A landscape with many peaks, sampled at points; each row gives a point and its height.
From any point a climber steps to the highest of the 2 points nearest to it. It stops when none of these is higher. Distance is the straight distance between rows; heights are no part of it.
novum: [151 129  96 153 160 190 103 154 143 141  85  94 143 157 149 166 153 135
 139 111 163 119 104 173 128 126 134  91 176 111 118 107 106  86 125 110
  97 101 185 150 203 180 130 109 139 112  95 160 184  95 110 110]  (h 2.16)
rav: [130 181 172 130 189 186 124 145 129 134 153 109  90 188 156 183 127 133
 166  94 153 152 124 166 126 136 143  70 113 136 120 122 122 139 124  84
 137 115 160 135  62 123 183 132 133  90 134  83  90 137 116 140]  (h 2.32)
zite: [104 172 133 154  89 150 147  92 156 125 130 161 102 161 133 170 132 148
 104 129 193 105 168 197 107 141 196 177  49 177  87 156  97 125 115 157
 136 154 151 120 124 121 192 139 166 103 121 119  78 102 129 120]  (h 1.85)
bubeb: [159  80 148 109  86 102 129 101 152 159 192  60 162 151 143 100  87 128
 146 142 131 128 131  95 117  74  68 163 164  56 183 133 159 143 127  84
  90 131 118 118 135 127  95 112  95 122 120  94 118 179 152 133]  (h 4.28)
dalu: [101 107 147 110 158 147 115 118 151 126 109  90 134 143 125  72 134 151
 138 158 144 115 146 130 158 153  84 122 111  97 130 103  87 140 163 126
 111 192 121 130  94 108 155 111  83 116 114  85 134 139 102 119]  (h 2.50)
vadi: [156 116  66 147  70 156  68 132  84 117 143 101 108 149 119 100 124 123
 145 139 185 180 128 141 129 127 119  81 115 123 111  92 112 156 164 113
 143 151 159 192 145 140 106 104 123 126 160 122 152 117 119  99]  (h 4.24)
lato: [107 117 142  92 138 102 162 144 129 128  96 137 110 116 136 119 153  67
 120 145 106  97 122 135 123 117 103 133 129  71 165  81 179  79 142 118
 131 117 135 179 101 119  70 109  95 163 138 137 163 145 148 134]  (h 0.99)
zuk: [ 67 165 113 103 139 132 139 151 118 123  80 143 185  67 110 113 152 101
 123 170  99  89 113  83 190 180 134 118 170 135 141 120 145 141 102 120
 126 132 118 182  92  90 106 131 112 160 151 147 132 158 114 180]  (h 4.11)
valar: [142 119 142 103 142 171  82 175 137 120 112 193 129 147 167 142 166 143
 123 100 129 142 145 211 147 110 143 115 128  62  72  86 113  63 117  97
 128 120 121 128 164 176 144  97 153 149 105 186 192  52 143 129]  (h 1.84)
Babud: [ 82 159  97 102 107  88 140 144  89  79 121 117 163 111 121 119 138 101
 148 140 117  99 117  96 191 142 142 141 170 152 140 129 121 115  80 108
 147 115 137 146  96  81 121 143 141 161 134 133 109 116 133 181]  (h 3.70)
lapa: [119 120 165  85 153  75 140  80 149 132 148 128  93  99  96 103 161 131
 165 133 116 138 100  58 117 141  91 143  66 171 145 145 109 141 134 154
  84 154  86  65 103 171 163 124  88  92 109  99 149 117  83  94]  (h 2.25)
meb: [124 161 170 145 156 146 152 110 140 138 142  82  89 188 122 153 106 125
 161 116 155 149 145 158 123 130 159 106 105  82  97 123  99 152 130 109
 134 164 166 126  37  96 175 103  96 108 138 100  91 141 139 122]  (h 2.04)
podo: [ 68 125 100 130 181  78 153 108 153 100  83  34 108 155 101 127 138 103
 209  83 165  99 109 108 189 143 112 132 123 160  94 143  90 109  90 125
 131 143 169  84 119  85 169 105 121 119 111 133 102 110 128 126]  (h 1.14)
lami: [121  99 169 128  58 120 155  97 147 159 169  87 185 130 148 108  96 134
 129 188 151  90 144 139  95  87  97 204 151  81 184 101 146 133 126 117
  93 133 135  91 149 107 142 148 104 109 152  72 116 188 146 101]  (h 3.76)
Teli: [113  87 125 204  96 122 164 100 121 133  88 122  51 154 127 167  90 113
 132 168 115 112 101 135 153  58 183 130 100 166  89  97 108 122 148 124
 155 117 186 137 105  53  69 113 133 133 168 109 105 114 110  87]  (h 2.52)
rupi: [ 52 124 140 144 136 134  92 135 147  91  51 116  73  83  88  97 157 109
 152 133 122 138 134 122 160 100  83 103  53 108  88 125 117 126 149 103
 123 197 111 164 140 110 108  53  92 140 106 145 100 114 107  97]  (h 1.97)
Val: [128 147 202 118 123 127 168 119 135 166 165 114 142 155 132 100  82 116
 138 147 106 110 156 142 122 152 113 155 126  47 154 110 149 148 144 122
 116 146 131 159  48 103 161 121  92 150 145 112 123 166 169 153]  (h 1.61)
fasat: [169  80 124 164 115 148 109 100 141 142 145 127  61 125 115  92  80 135
 112 146 114 155 131 105 113  68  81 132  74 123 113  83 107 159 212 117
 158 157 143 144 151 107  68 104 106 115 138  75 142 118 131  67]  (h 3.28)
vopu: [137 198 130 115 113 151 142 175 139 137 129 153 138 124 138 174 172 127
  87 143 152 130 125 164  84 183 157 135 151 136 134 135 196  89 124 112
 139  65 139 171 181 166 132 127 147 145 135 167 141 123 164 141]  (h 5.42)
dakam: [113 161 131 105  66 118 120 159  96 124 181 122 173 135 135 133 145 100
 106 151 126 144 138 134 109 109 137 149 139  63 155 116 159 133  98  95
 112 117 116 197 141 135 123 105 127 149 141 118 111 153 179 165]  (h 0.66)
ked: [151  98  77 137 134  81 168 138  81 122 119 129 104 105 101 101 122  98
 127 114 108 163 143 130 155 138 190  64 119 138 108 122 143 112 144 199
 155 149 142 202 118 117 107 128 111 170 134 176 147 122 140 138]  (h 4.80)
Kap: [149  92 196 110 174 113 145 132 169 172 145 132 113 152 164 103  59 126
 121 109  92 118 171 142 112 113  69 166 124  49 173  93 157 116 170 112
 138 118 129 139  51  96 100 123 104 152 132 109 120 155 159 139]  (h 1.40)
Ser: [ 91 191  99 152  33 131 122 163 102 101 138 134 171  87 110 132 142 113
  92 137 142 145 152 121 107 111 127 177 125 101  98 125 144 152  93 124
 122 136 147 166 188 106 119  77 153 138 136 138  83 142 173 138]  (h 0.54)
Lubu: [106 123 104 105 120  50 159 124 114  87 135 102 124 119 110 106 136  88
 158 122 109 103 120  80 151 142 105 152 155 147 136 139 156  96 113 137
 150  91 146 140 138  64  85 143 148 169 140 119 113 146 164 165]  (h 3.33)
vibo: [136  95  96 185  72 150 113 103 114 121 144  86  82 151 110 112  96 115
 137 151 141 159 126 130 111  84 111 124  87  98  95  96 120 147 177 117
 151 152 173 169 193 124  94  89 117 134 149 100 136 122 161  87]  (h 3.71)
tugi: [177 125 162  89 135 123  96 134 146 157 195 122 160 148 147 120 104 139
 134 135 111 123  97  78 124  96  65 134 198  86 181 148 172 128 107  85
  92 106 126 109  98 119  96 114 107 123 142 114 137 165 136 172]  (h 4.88)
tofan: [140 159 102 117 103 139 109 148 127 109 151 109 197 125 123 120 169 141
 135 119 168 132 147 143 104 180 129 140 142 144 105 143 114 137 111 151
 124 112 153 125 228 164 174 124 163 120 120 142 138 118 150 148]  (h 3.19)
kurum: [180  97  68 151 161 105 137 139  87 114 112 127 110 120 112  92  67 104
 110  90 131 148 150 146 146 165 174  70 141 173 149 119 139 139 181 182
 202 138 150 213 145 126  89 179 142 157 140 141 112 118 112 129]  (h 4.25)
nus: [122 132  78 186 113 180 153 134 118 104  82 160 109 123 144 177 125 118
  86 112 110 128 125 144 107 117 180 129 131 160 163 148 131  94 133 112
 170  72 124 159 170 174  76 159 163 132  96 159 120  95 113 117]  (h 3.95)
mudu: [ 72 130 152 119 131  98 140 132 123 135 105 160 118  66  87  97 156  92
 114 102  65 147 131 100 115  99  89 134 114  69 133 129 170 153 127 141
 120 152  85 146 134 150  87  46  78 160 121 210 151 132 126 107]  (h 1.42)
zas: [182 158 131 143 106 121 113 140 123 120 184 116 175 120 108 117 116 147
 146 141 151 148 115  99  99 177 129 112 176 165 123 161 199 146  96 154
 149  98 151 128 116 126 164 157 127 132 174 146 130 174 160 151]  (h 3.68)
faz: [157 108 112 129 138 129 125 112 135 142 183  53 190 189 148 122 148 123
 145 147 163 109 131 146 124 132 104  81 177  97 157 151 121 144 123 135
  97 118 130 113 189 153 166 161 112 125 109  90 145 166 131 161]  (h 2.53)
ginot: [ 75 155 140  84 150 137 181 116 137 178  72 148 154 103 124 186 207 113
  85 152 112  79 131 171  75 159 147 140 130 155 142 104 106 117 138 141
  58  83 122 100 203 167 144 177 116 106 102 172 132 139 112 139]  (h 3.93)
vuvag: [ 77 149 162 106 158  94 157 126 130 140 103 134  75  94  83 103 136  91
 119  99  75 139 123  95 107 143  88 135  62 106 139 142 154 147 148 150
 118 155  92 159 107 135 103  71 109 142 119 156 106 133 112 122]  (h 1.58)
suf: [197 148 136 143 117 137 100 129 103 141 176 138 132 111 135 156 107 163
 160 138 130 174 103  98 115 137 177  86 159 191 125 188 155 152 103 107
 168 103 137  98  67 145 163 167 143 106 169 135 134 140 117 141]  (h 4.12)
nef: [105 171 162  91 100 143 129 119  90 151 143 166  75 131 114 162 156 149
 122 132 139 177 124 129 127 141 184 113  33 143 104 149 100 177 102 124
 108 177  74 143  67 174 187 102 117  91 116 109  95 122 108 103]  (h 3.31)
zut: [123 159 116 113 146 168  85 166 116 122 118 119 175  94 122  95 124 130
 133 147 128 112  97  91 159 176 106 117 182 130 130 104 159 147 126 118
 128 123 142 168  83  97 104 144 117 135 186 129 148 161 118 159]  (h 4.62)
gibir: [115 183 151  86 135 157  58 167 135 104 132 160 124 109 123 144 129 134
 132  41 117 151  81 123 139 127  76 140  96 119  97 134 167 102 106  97
 121  92 117 111 188 171 164  51 163  88 103 120  85 102 146 137]  (h 4.90)
vikuf: [107 145 132 108 209 109 134 134 143 111 116  59 117 182 122 104 118 120
 214 101 154  88 115 121 199 168  98  92 141 129 106 149  86 118 106 127
 138 160 179 110  83  94 194 130  89 136 130 113 129 120 123 149]  (h 1.31)
tavam: [192 100 165 141 119 138 139  83 157 194 199  70 165 190 155 119 102 152
 171 162 161 138 148 135 100 125  91 103 168  98 141 163 132 140 123 136
  88 137 137  76 135 149 200 150  90 105 121  97 144 166 144 124]  (h 2.23)
Bivof: [ 97 109 122 134 197 148 144 123 182 138  46 113 109 109 134 157 189 126
 139 116 140 118 105 134 134 113 142 122 130 141  85 103  86 100 110 134
  73 146 139  64 143 134 136  82 115  90  96 151 158  98  80  77]  (h 0.79)
Bogi: [154 100  99 135 127 172  83 166 144 109 118 132 161 184 147 122 135 147
 130 105 163 128 144 202 131 131 114 118 140  74  97  77  87  83 142  98
 116 120 149 157 213 161 138 101 152 143 109 170 188  80 128 110]  (h 1.82)
Renef: [131 138  49 149  48 152 101 120  79 121 101 178 148  30 107 105 154 136
 108 182 149 151 116 106 145 125 173 112 138 225 108 101 142 165 123 162
 134 145 105 164 160 144  87 165 163 126 157 141 144 114 116 111]  (h 1.75)
mur: [157 145 154 114  68  67 138 113 116 112 184 100 147 126 110 138 142 106
 163 151 113 139 105  78  94 138 116 149 161 149 124 198 200 119  68 122
 116  88 146 105 115 105 144 130 122 141 136 134 104 173 162 141]  (h 3.32)
sez: [115  96 109 123 158 135 108 165 123  86 116 145 174 129 141  73 126 133
 107  96  79 125 176 150 180 112 107 129 166  58  95 115 100 124 116 142
 158 137  90 145 153 130 119 122 120 187 112 163 168 106 152 166]  (h 2.39)
rin: [130 129 114 126 215 186  96 159 168 139  85 140 134  80 138  99 114 152
 104 109 106 129 120 106 130 142  67 112 159 126 126 105 124 144 180 154
 113 152 107 148 151 142 102 105 116 108 106 127 158 135  83 114]  (h 1.18)
zagi: [ 91  89 119 148  87  74 189  51 141 143 101  90 178 129 144 164 141 119
 132 173 119  84 114 157  81 114 134 141 173 156 146 125 115  87 105 149
 115 102 124  98 157 116 128 202 108 140 119 116  94 162 141 125]  (h 5.47)
keso: [120 175 123 155 165 152 144 140 145 128 102 101 163 124 120 137 124 131
 138 103 147 107 152 160 132 167 160 129 151 140  91 140  98 148 106 160
 116 129 162 105 167 133 175 150 159 121 131 142 120 121 141 158]  (h 3.60)
Lipi: [129 138  96 182 121 106 157 124 108 103 115  92  67 195 122 150  73 114
 156  95 165 123 152 165 166 102 191 107  73 182  96 150 129 110 135 126
 168 135 202 167 117  84 132 119 160 116 148 131  82 111 118 124]  (h 2.28)
tosil: [141 168  88 124 136 173 112 176 120 138 103 140 164  90 136 164 163 119
 111 165 161 121  93 132 104 174 137 112 193 162 152 108 195  88 118 116
 131  58 160 181 173 135 102 143 151 124 153 162 161 135 130 134]  (h 6.54)
kife: [132  95  86 210 196 121 160 128 169 105  77  90 100 143 136 154  65 133
 142  81 146 109 142 150 136 128 140 163 132 170 104 128 107 116 147 151
 168 121 149  85 139 107 128 154 143 117 113 120 104  95 146 112]  (h 2.87)
Fuz: [151  92  99 161 134 141 117 117 152 135  97  93 119 124 140 184 144 120
 144 142 128 120  75  99 118  70 137 123 181 125 139 135 130  96  89 104
  90  93 154  79 137 145 101 107 107 109 127 152 158 130 113  85]  (h 2.89)
dimog: [153 127  93 121  88 112 125  97 132 129 150  71 188 149 132 129 170 124
 142 163 164 121 135 139  85 160 110 113 155 155 145 168 143 117 131 156
 131  98 125 118 208 174 163 162 131 117 118 118 132 154 139 127]  (h 2.86)
lital: [ 98 144  97 134  96 107 110 135 141  65 133 125 152 107 121 131 140 116
 121  88 132 105 122 118 131  86  70 183 144 107 137 137 144  93 117  93
 148  86 142  92 227 102  93 103 172 127 115 129 110 119 158 130]  (h 3.44)
bup: [127 126  91 154 140 160 112 140 152 127  70  84 170 126 155 192 164 120
 129 132 158  90  83 136 143  94 128 150 200 128 125 108 129  70  91  85
  88  80 202 116 172 129 112 105 139 101 115 156 143 123 118 119]  (h 2.54)
Solap: [119 147 151 109 213 131 124 133 140 132 158 115 144 199 145  79 121 142
 186 118 151  90 122 137 177 198  91  60 151 126 142 125  81 141 136 116
 124 145 153 129  80  92 202 166  92 132 135  95 151 156  98 160]  (h 1.50)
kure: [119  94 125 142 131  69 178  95 136 100 129  77 102 152 111 126 112  98
 152 131 131 101 122 120 107 119  88 147 118 116 134 128 158  98 153 142
 147 102 156 119 185  83  94 132 125 152 127 107 111 149 169 134]  (h 2.99)
fisa: [166  80 177  83 140  73 136  80 144 147 166 141 117 107 115  74 114 146
 141 139 121 129 148  95 120 146  84 164  92 137 145 147 122 127 145 175
 127 146  91  65  89 143 168 159 122 132 104  95 156 107 134 114]  (h 2.51)
vopa: [116 128 158 106  73  95 138 140  99 150 157 116 103 132 129 136 128  85
 114 131  93 138 116 113  94  90 102 138 110  80 171 118 195 120 130  79
 102  94 130 187 118 132  72  89 105 148 151 127 109 166 144 125]  (h 0.80)
Som: [112 122 191 106 161 152 117 140 171 147 107 111 147 150 135  65 160 175
 155 192 180  82 149 166 143 174  84 165  95 103 127  78  97 120 151 108
  85 187 168 106 120 106 199  97  99  97 127  89 145 151  98  94]  (h 2.84)
gigit: [118 134 108 113 167 177 104 162 132 129  87 171 156  46 112  89 139 149
  83 108  75 137 133  92 133 153  92 140 164 127 118 129 142 166 151 164
 129 143  83 138 176 168  92 128 155 125 106 165 177 130 105 130]  (h 1.38)
zevod: [119  72 122 107  44  96 149 105 105 176 134 144 171  76 136 103 143 101
  89 173  96 133 135  99 102  68 143 161 148 106 174  91 143 159 111 133
  89 132  84 160 119 151  89 139  90 139 155 129 165 173 133 116]  (h 2.43)
Fel: [151  54 139 111 153  92 159 104 117 121 154 144  93 166 152 102  99 126
 105  75  76 135 187 156 112 103 106 138  95  83 171 124 101 120 174 150
 190 124  74 125 135 163 104 158 128 172  79 111 145  93 149 150]  (h 3.26)
Vobev: [ 92  82  93 110  89 116 114  97  91 103  91 116 161  97  97  54 129 126
 129 175 113 135 152 104 184 150 157  99 114 149 128 134  67 179 153 138
 147 204  85 176 101 118 130 151  99 151 114 100 129 134 104 138]  (h 3.02)
vitef: [198  76 128 106 150 141  88 132 130 168 182 150 122 161 173 128 114 156
 134 133 138 166 124 121 115 126  80  81 120 134 175 103 104 146 186  97
 133 106  86 154  87 150  87 141 146 104 142 101 158 120  86 134]  (h 4.69)
gibi: [112 164 178 114  56 110  97 121 105 159 140 185 106 102 119 190 156 146
 114 151 137 148  70  96  72 124 168 185  93 175 118 156 158 135  62  95
  98 118 104  61  98 146 166 118 107 106 165 147  96 156 125  80]  (h 2.75)
rar: [100 119 141 115 156 164 121 184 123 115  94 188 174 115 142 107 178 148
 117 111  83 106 183 181 157 116 155 124 151  64  60 116 116 100  97 114
 117 146 126 117 150 140 147 103 127 173 113 179 184  87 152 145]  (h 2.12)
Vazed: [115  79  94 115  75  91 148  82  96 150 139 102 160  94 101  88 130 105
 126 156 106 146 117  66 122 115 130 116 140 122 133 120 113 184 142 173
 121 165  92 163 109 135 122 134  99 143 136 116 151 159 126 132]  (h 2.71)
pilos: [173  70 133  83 135  65 139  99 127 120 162 140 136 129 130  72 128 118
 111 111 117 130 155 119 131 157 104 141 105 136 166 130 127 114 156 192
 167 131  85 115 140 151 154 187 135 178  95 105 168 103 140 145]  (h 2.81)
Nuzu: [119  89 144 159 120 143 138 100 136 130 100 141  54 149 133 131 101 122
 104 161 108 109 128 133 122  67 122 148 100 119 129  69 103 120 194 112
 154 130 152 132 127  72  47 120 117 125 149  62 128 122 117  77]  (h 2.88)
vaf: [ 83 119 128 104 136  91 193  92 143 146  96 109 149 141 146 169 189  80
  98 160 115  73 136 169  89 132 129 147 164 142 185 132 127  77 111 133
  92  61 116 101 188 137 112 193 117 132 101 137 108 146 130 153]  (h 4.64)
Tiba: [110 117  92 185 165 171 137 141 146  88  79 116 139 131 140 147 105 122
 106  97 129 103 138 143 112 115 120 156 152 134 145 124 108 116 151 140
 156  97 128 118 192 133  92 151 159 122  94 119 118  95 121 117]  (h 3.35)
Luzuf: [124 114 101 147 129  63 190 125 100 103 127 142 102 129 100 129 104 121
 131 114  94 126 147 134 169 126 186 115 116 137 114 152 135 114  95 193
 162 137 135 141  92  88 130 131 140 177 121 183 107 111 146 148]  (h 5.41)
Niz: [129 151 164 112 133 146 100 138 140 126 147 131 162 155 167 179 147 140
 136 122 153 118  84 126 144 118 142 137 175 117 135 146 143 103  63  81
 115  91 154  66  90 110 157 140 130 122 141 117 128 130 136 154]  (h 3.22)
rabuv: [132  98 122  89  82 114 140 142 102 156 120 174 168  72 140 107 156 115
  89 207 128 132 112 103 115 128 156 150 167 124 163  78 178 136 133 145
 114 125  96 178  75 122 100 157 100 150 179 130 182 158 139 124]  (h 2.20)
zer: [126 116 169 100  74 111 128 105 152 139 150  93 179 159 155 162 145 140
 140 170 150  91 101 135 119  90 110 186 183  81 159 142 140 105  76  81
  79 117 152  49 135 113 150 136 114  93 128 102 126 161 142 119]  (h 3.30)
tudoz: [114 136 123 162  51 102 157 101 109 112 152 112  75 193 117 160 101 122
 127 141 116 123 133 145 173  59 184 126  54 164  95 144 112 130 135 133
 172 130 181 159 148  60  92 108 156 132 147 109  81 118 133 127]  (h 2.26)
Lud: [112 174 151 134  83 107 140 118 133 134 145 175  78 103  91 133 140 135
 108 125 126 169 138 126 104 146 151 154  34 127  86 165 113 160 105 174
  99 175  96  99 123 173 173  92 132 124 107 156 110 106 133  99]  (h 3.72)
musev: [145 124 131 178 160 151 167 105 140 154 142 146 101 133 124 164 103 128
  83  91  89 176 172 147  83 118 196  79 111 113 128 166  90 172 145 186
 134 148  80 124 122 187 141 153 117 125 102 140 113 114 126 132]  (h 4.73)
Vev: [140 173 109 188 124 131 158 117 133 114 121 116 113 179 136 171  93 129
 126  98 169 125 163 187 147 120 224 120  80 153 111 167 132 119 101 137
 157 145 172 138  84 117 174 134 157 118 130 156  57 103 129 139]  (h 2.08)
viga: [125 172 127  74 125 154  72 161 110 112 115 158 104 117 126 134 159 127
 138  87 170 157  96 137 154 153  99 119  85 135  77 107 164  78 116 104
 137 121 139 135 148 148 157  69 161 123 120 138 141  83 150 127]  (h 5.75)
gefe: [191 101 103 153 165 171 100 143 150 124 124 145 116 103 149 166 112 148
 108 110 107 145  91  95 105 105 115 117 173 140 151 135 145 109 124 106
 122  75 129 107 119 152  75 141 131 118 136 143 158 105 112 110]  (h 3.34)
Mamir: [105 151 182  89 150 109 152 125  91 135 155 148  57 160 141 189 153 136
 130  76  82 163 119 121 131 114 184  99  55 157 122 158  86 136 101  88
 106 128  70 111  52 157 147 122 121 122 112 115  83 107  95 143]  (h 2.94)
Nulon: [102 189 122 134 110 148 139 161 126 120  99 175  92 124 139 199 135 130
  76 121 129 118 123 157 104 132 162 159  97 153 144 133 150  82 115 105
 146  83 114 144 152 144 101 139 166 131 115 160  84 113 125 142]  (h 4.56)
miro: [177  63 126 116 136 128 131 113 111 135 156 134  94 165 151 134 103 129
 109 107  95 148 148 146  92  98 128  93 110 101 162 134  92 115 183 102
 147  88  92 150 113 177  71 158 143 140 105 104 146 112 115 138]  (h 3.86)
maf: [125  91 120 194 149  76 171 108 159 105 115  82  70 149 125 155  80 119
 163  94 127 100 118 106 118 111 133 152 115 172 115 155 126  91 140 143
 163  95 166  93 141  68 106 136 159 129 130 113  84 117 125 114]  (h 2.63)
dufa: [130  91 152 127 191 134 141 140 141 138 100 152 100 133 148 126 106 107
  85 115  98 112 157 150 116 130 108 143 140  57 147  79 159 114 166 146
 168 121 121 150  84 105  91 137 100 169 117 130 144 133 156 130]  (h 1.19)
napor: [103 108 103 106 141 130 136 108 100 111 102 141  99 117 113  67 129 120
 111 137 119 124 148 118 162 148 146  92  81 165 144 124  89 164 193 158
 157 170  76 187 107 134 107 158 143 132 105  82 114 124  84 138]  (h 3.36)
Voz: [121 165 178 132  38  99 134 108 114 147 163 138 154  90 102 157 133 133
 141 178 106 140  88  94  75 124 138 179 143 126 119 171 164 155  59 135
  80 142 121  97  86 124 164 132 104 113 154 149 102 178 146 106]  (h 3.03)
poti: [153 125 134 144 180 111 148 128 135 111 127 138  83 140 117 119  97 135
 139  88 112 136 150 135 163 148 170 101 109 152  97 160 108 116 114 154
 157 147 116  82  64 124 147 157 136 152 121 152 131  89 148 155]  (h 6.33)
gena: [176 131 141 165  99 130 139 120 109 112 151 152 114 120 134 155  65 163
 125 126  93 154 131 121 117 117 210 127 133 176 132 185 130 151 108 131
 159 128 119 104  49 105 125 171 163 100 144 127  80 124 108 145]  (h 4.63)
kel: [114 159 184 108 109 141 100 151 135 156 141 179 140  95 123 177 156 162
  68 129 108 129 107 116  87 112 157 184 116 129 131 143 138 138  83  97
  78 112  80  55 147 181 139 140 126  96 142 154 116 142 130 112]  (h 3.06)
nam: [131 131 168 127  98 153 116 112 155 162 136 122 173 137 145 110 138 177
 136 199 181  99 131 151  89 148 105 183 147 113 151  86 115 152 136 138
  91 146 159  82 121 112 183 141 125  84 151  95 143 170 108  87]  (h 3.27)
Peli: [109 103 101  91  85  82  97 123 128  65 169 141 132 128 111 110 151 115
 119  74 119 135 123 116 152  50  70 156 112  91 147 128 127  83 132  82
 148 111  98  93 211 147  81  92 150 133  96 116 136  91 150 125]  (h 3.07)
bivim: [122 146 112 162 217 108 156 132 157 133 102  78 165 139 115 116  88 129
 177  85 150  88 116 131 165 168 141 110 190 167 108 147 110 133 114 167
 125 139 175  72 122  99 195 176 116 123 146 125 129 127 136 147]  (h 3.16)
Selet: [122  74  98 128 120 114  99 134 114  59 135 161 131 138 136  73 111 149
 121  94 110 138 166 149 164  64  82 161 135  66 107 113  96 109 133 102
 173 142  79 112 187 128  91 108 135 171 105 140 156  76 146 129]  (h 2.70)
ruzik: [193  92 141 102 151 124  80 125 144 179 193 129 152 169 168 108 103 162
 158 139 118 127 106  76 130 113  45 102 184 126 190 127 119 150 164  90
 117 119 111 149  84 101  89 129 136 110 146  98 136 183  92 175]  (h 5.68)
sut: [109 104 128 156 224 178 128 145 173 164  67 140 104  85 130 150 144 143
 114 108  92 116 105 109 118  77 111  93 170 109 106 105 106 125 145 137
  79 163 115  99 129 150 107  76  79  94  94 152 182 124  71  77]  (h 0.96)
Fol: [122 179 141 155 134 148 166 134 139 137 130 152 125 117  96 132 111 133
  89  98 103 139 178 156  99 161 161 130  75  88 101 163 107 174 129 206
 126 172  96 125 147 168 172 123 143 131  95 153 104 122 153 145]  (h 4.16)
fimo: [104 165 145 114 107 152 141 141 132 169  99 167 166  88 131 196 198 144
  91 145 122 106 118 145  75 144 188 143 136 155 104 148 125 121  82 125
  75  88 129  87 185 173 157 148 141 109 132 173 121 132 129 139]  (h 3.45)
Bute: [117 121  64 136 122 173  89 148 115 129  57 174 172  26 110  92 153 141
 101 155 123 128 121 101 150 155 150 127 164 201 110 112 123 170 139 167
 122 142  81 130 168 159  92 154 167 114 117 156 172 114  98  90]  (h 1.57)
gesef: [139 174 159 120 161 144 141 144  87 124 168 124  71 177 145 189 118 141
 142  85 114 167 122 147 116 125 184  67  85 156 139 159 111 152 130  97
 143 112 119 153  71 156 142 130 153  98 124 100  65 131  99 171]  (h 2.62)
lok: [ 54 170 156 155 149 123 136 130 159 108  71 163  50  73  72  80 127 104
 121 143 108 122 148 119 130 139  92 142  14 132  92 139 153 132 160 151
 132 195 122 161 127  80 106  62 104 154 110 148  78 126 118  88]  (h 1.78)
sof: [ 87 128 124 125 122 124 141 115 131 131  79 120  97 126 103 106 155 112
 128 149 136 137 159 149 143 140 147 102  76  92  93 111  85 131 137 149
 115 197 123 138 111 139 141  85  96 138 104 132 135 106 130 107]  (h 2.21)
tob: [129 118  94 100  83 130 118 132  77 131  99 196 118  71 129 103 161 133
 107 201 136 121  97  96 147 145 161 122 130 195 135  96 171 126 142 144
 148 123 106 163  93 108  85 163 139 145 178 122 172 133 101 113]  (h 1.96)
Dav: [149 150  93 115  97 166  74 143 102 114 128 144 108 109 119 113 143 140
 135 143 178 166 125 131 136 164 130 108 102 160 106 113 139 143 150 134
 145 145 115 154 147 150 132 119 158 118 135 134 150  96 119 106]  (h 4.85)
Mifi: [180 129 165 112 183 140 104 133 147 166 190 145 133 209 148  95  86 156
 161 131 163 128 155 159 125 194  69  56 128 134 148 101  94 151 148 128
 135 136 126 133  74 107 176 155 125 120 170 119 138 140 118 139]  (h 1.73)
Nugib: [133 143  57 117 155 150 111 179 118 121 108 108 182  87 127  99 145 108
 124 144 149 123  92  90 148 180 105 112 209 161 159  92 172 126 149 159
 128  96 150 198 159 118  82 142 140 141 162 154 171 144 120 145]  (h 5.38)
Nikob: [174 108 105 120 145 142  80 137 122 125 135 136  78  92 135 125 104 147
 135 117 110 161 100  72 128 119  84 113 125 160 139 126 135 139 175  97
 138 107 103 134  91 121  55 123 150  97 142 105 136 115  90 125]  (h 3.92)
Pofe: [170 101 111 136 137 136 130 119  80 130 131 140  80 133 125 107  74 124
 104 137 127 148 149 142 129 146 157  75  95 152 137 101 123 164 219 151
 171 138 138 208 105 120  81 141 148 127 144 100 117 126  97 116]  (h 3.80)
moli: [190 114 154 110 165 135  99 114 144 176 208 114 130 214 151 129 135 159
 183 157 187 152 124 148 124 152  85  88 153 135 147 136 125 133 124 116
 111 128 158  78  94 128 200 151 112 109 130 107 170 158 121 115]  (h 1.98)
mesu: [129 143 157 139 115 137 149 124 118 146 153 118 136 181 128  97  89 133
 143 166 168 130 162 181 124 172 151 135 121  74 126  92 120 141 148 140
 144 167 170 160  60  87 186 139  82 156 172 115 114 149 158 115]  (h 1.80)
valu: [161 125 131 171 188 161 131 117 141 140 143 159 105 110 123 134  82 151
 115  93  98 174 172 132 130 119 177  90 123 137  87 154  87 178 136 149
 135 166  84  92  61 140 138 140 123 130 116 139 118  98 127 133]  (h 5.43)
Kopoz: [114 156 146 143 124 148  92 144 121 104 123 152 180 128 167 150 118 145
 135 106 132 109  99 116 186 114 181 159 157 172 105 150 100 142  55  77
 126 127 117  58  74 113 174 153 178  98 119 116 119  94 119 151]  (h 3.67)
kasi: [123 128 116 154  85 145 111 124 109  94 128 153 125 135 156 153  99 144
 120 118 123 137 134 135 164  91 190 151 131 151 120 142  94 135 103  93
 143 131  99  88  68 117 116 158 173 123 126 114 100  93 107 142]  (h 4.13)
Lum: [127 196 151  75 121 114  81 141 122  88 165 135 174 102  98 128 154 134
 141  58 129 121  91  81 141 156  53 162 110 130 113 175 144 138  74 115
 108 117 138  71 203 153 171  67 157  85  99 108  95 135 153 151]  (h 4.29)
zosit: [104 162 125  89  93  69 122 128 135  76 160  99 169 113 109 134 169  95
 138  90 138 115  95  90 126 127  62 177 145 135 153 174 164  98  79 106
 113  76 146  88 214 108 113  96 150 119 105 130  74 142 161 146]  (h 3.82)

For each start below, name the point where the climber stops.
vikuf => keso
valar => viga
tudoz => viga
dufa => poti
maf => tosil
mudu => ruzik
Bogi => ruzik
Vobev => poti
Mamir => poti

Call two points neighbours if one is among the 2 nearest of the other. Go from one point of each pair to the other, from neighbour to neighbour, staying as high as possible. Name the lowest point that can't be avoided.
viga / Lipi => tudoz
gena / ruzik => Niz
gena / zagi => gibi
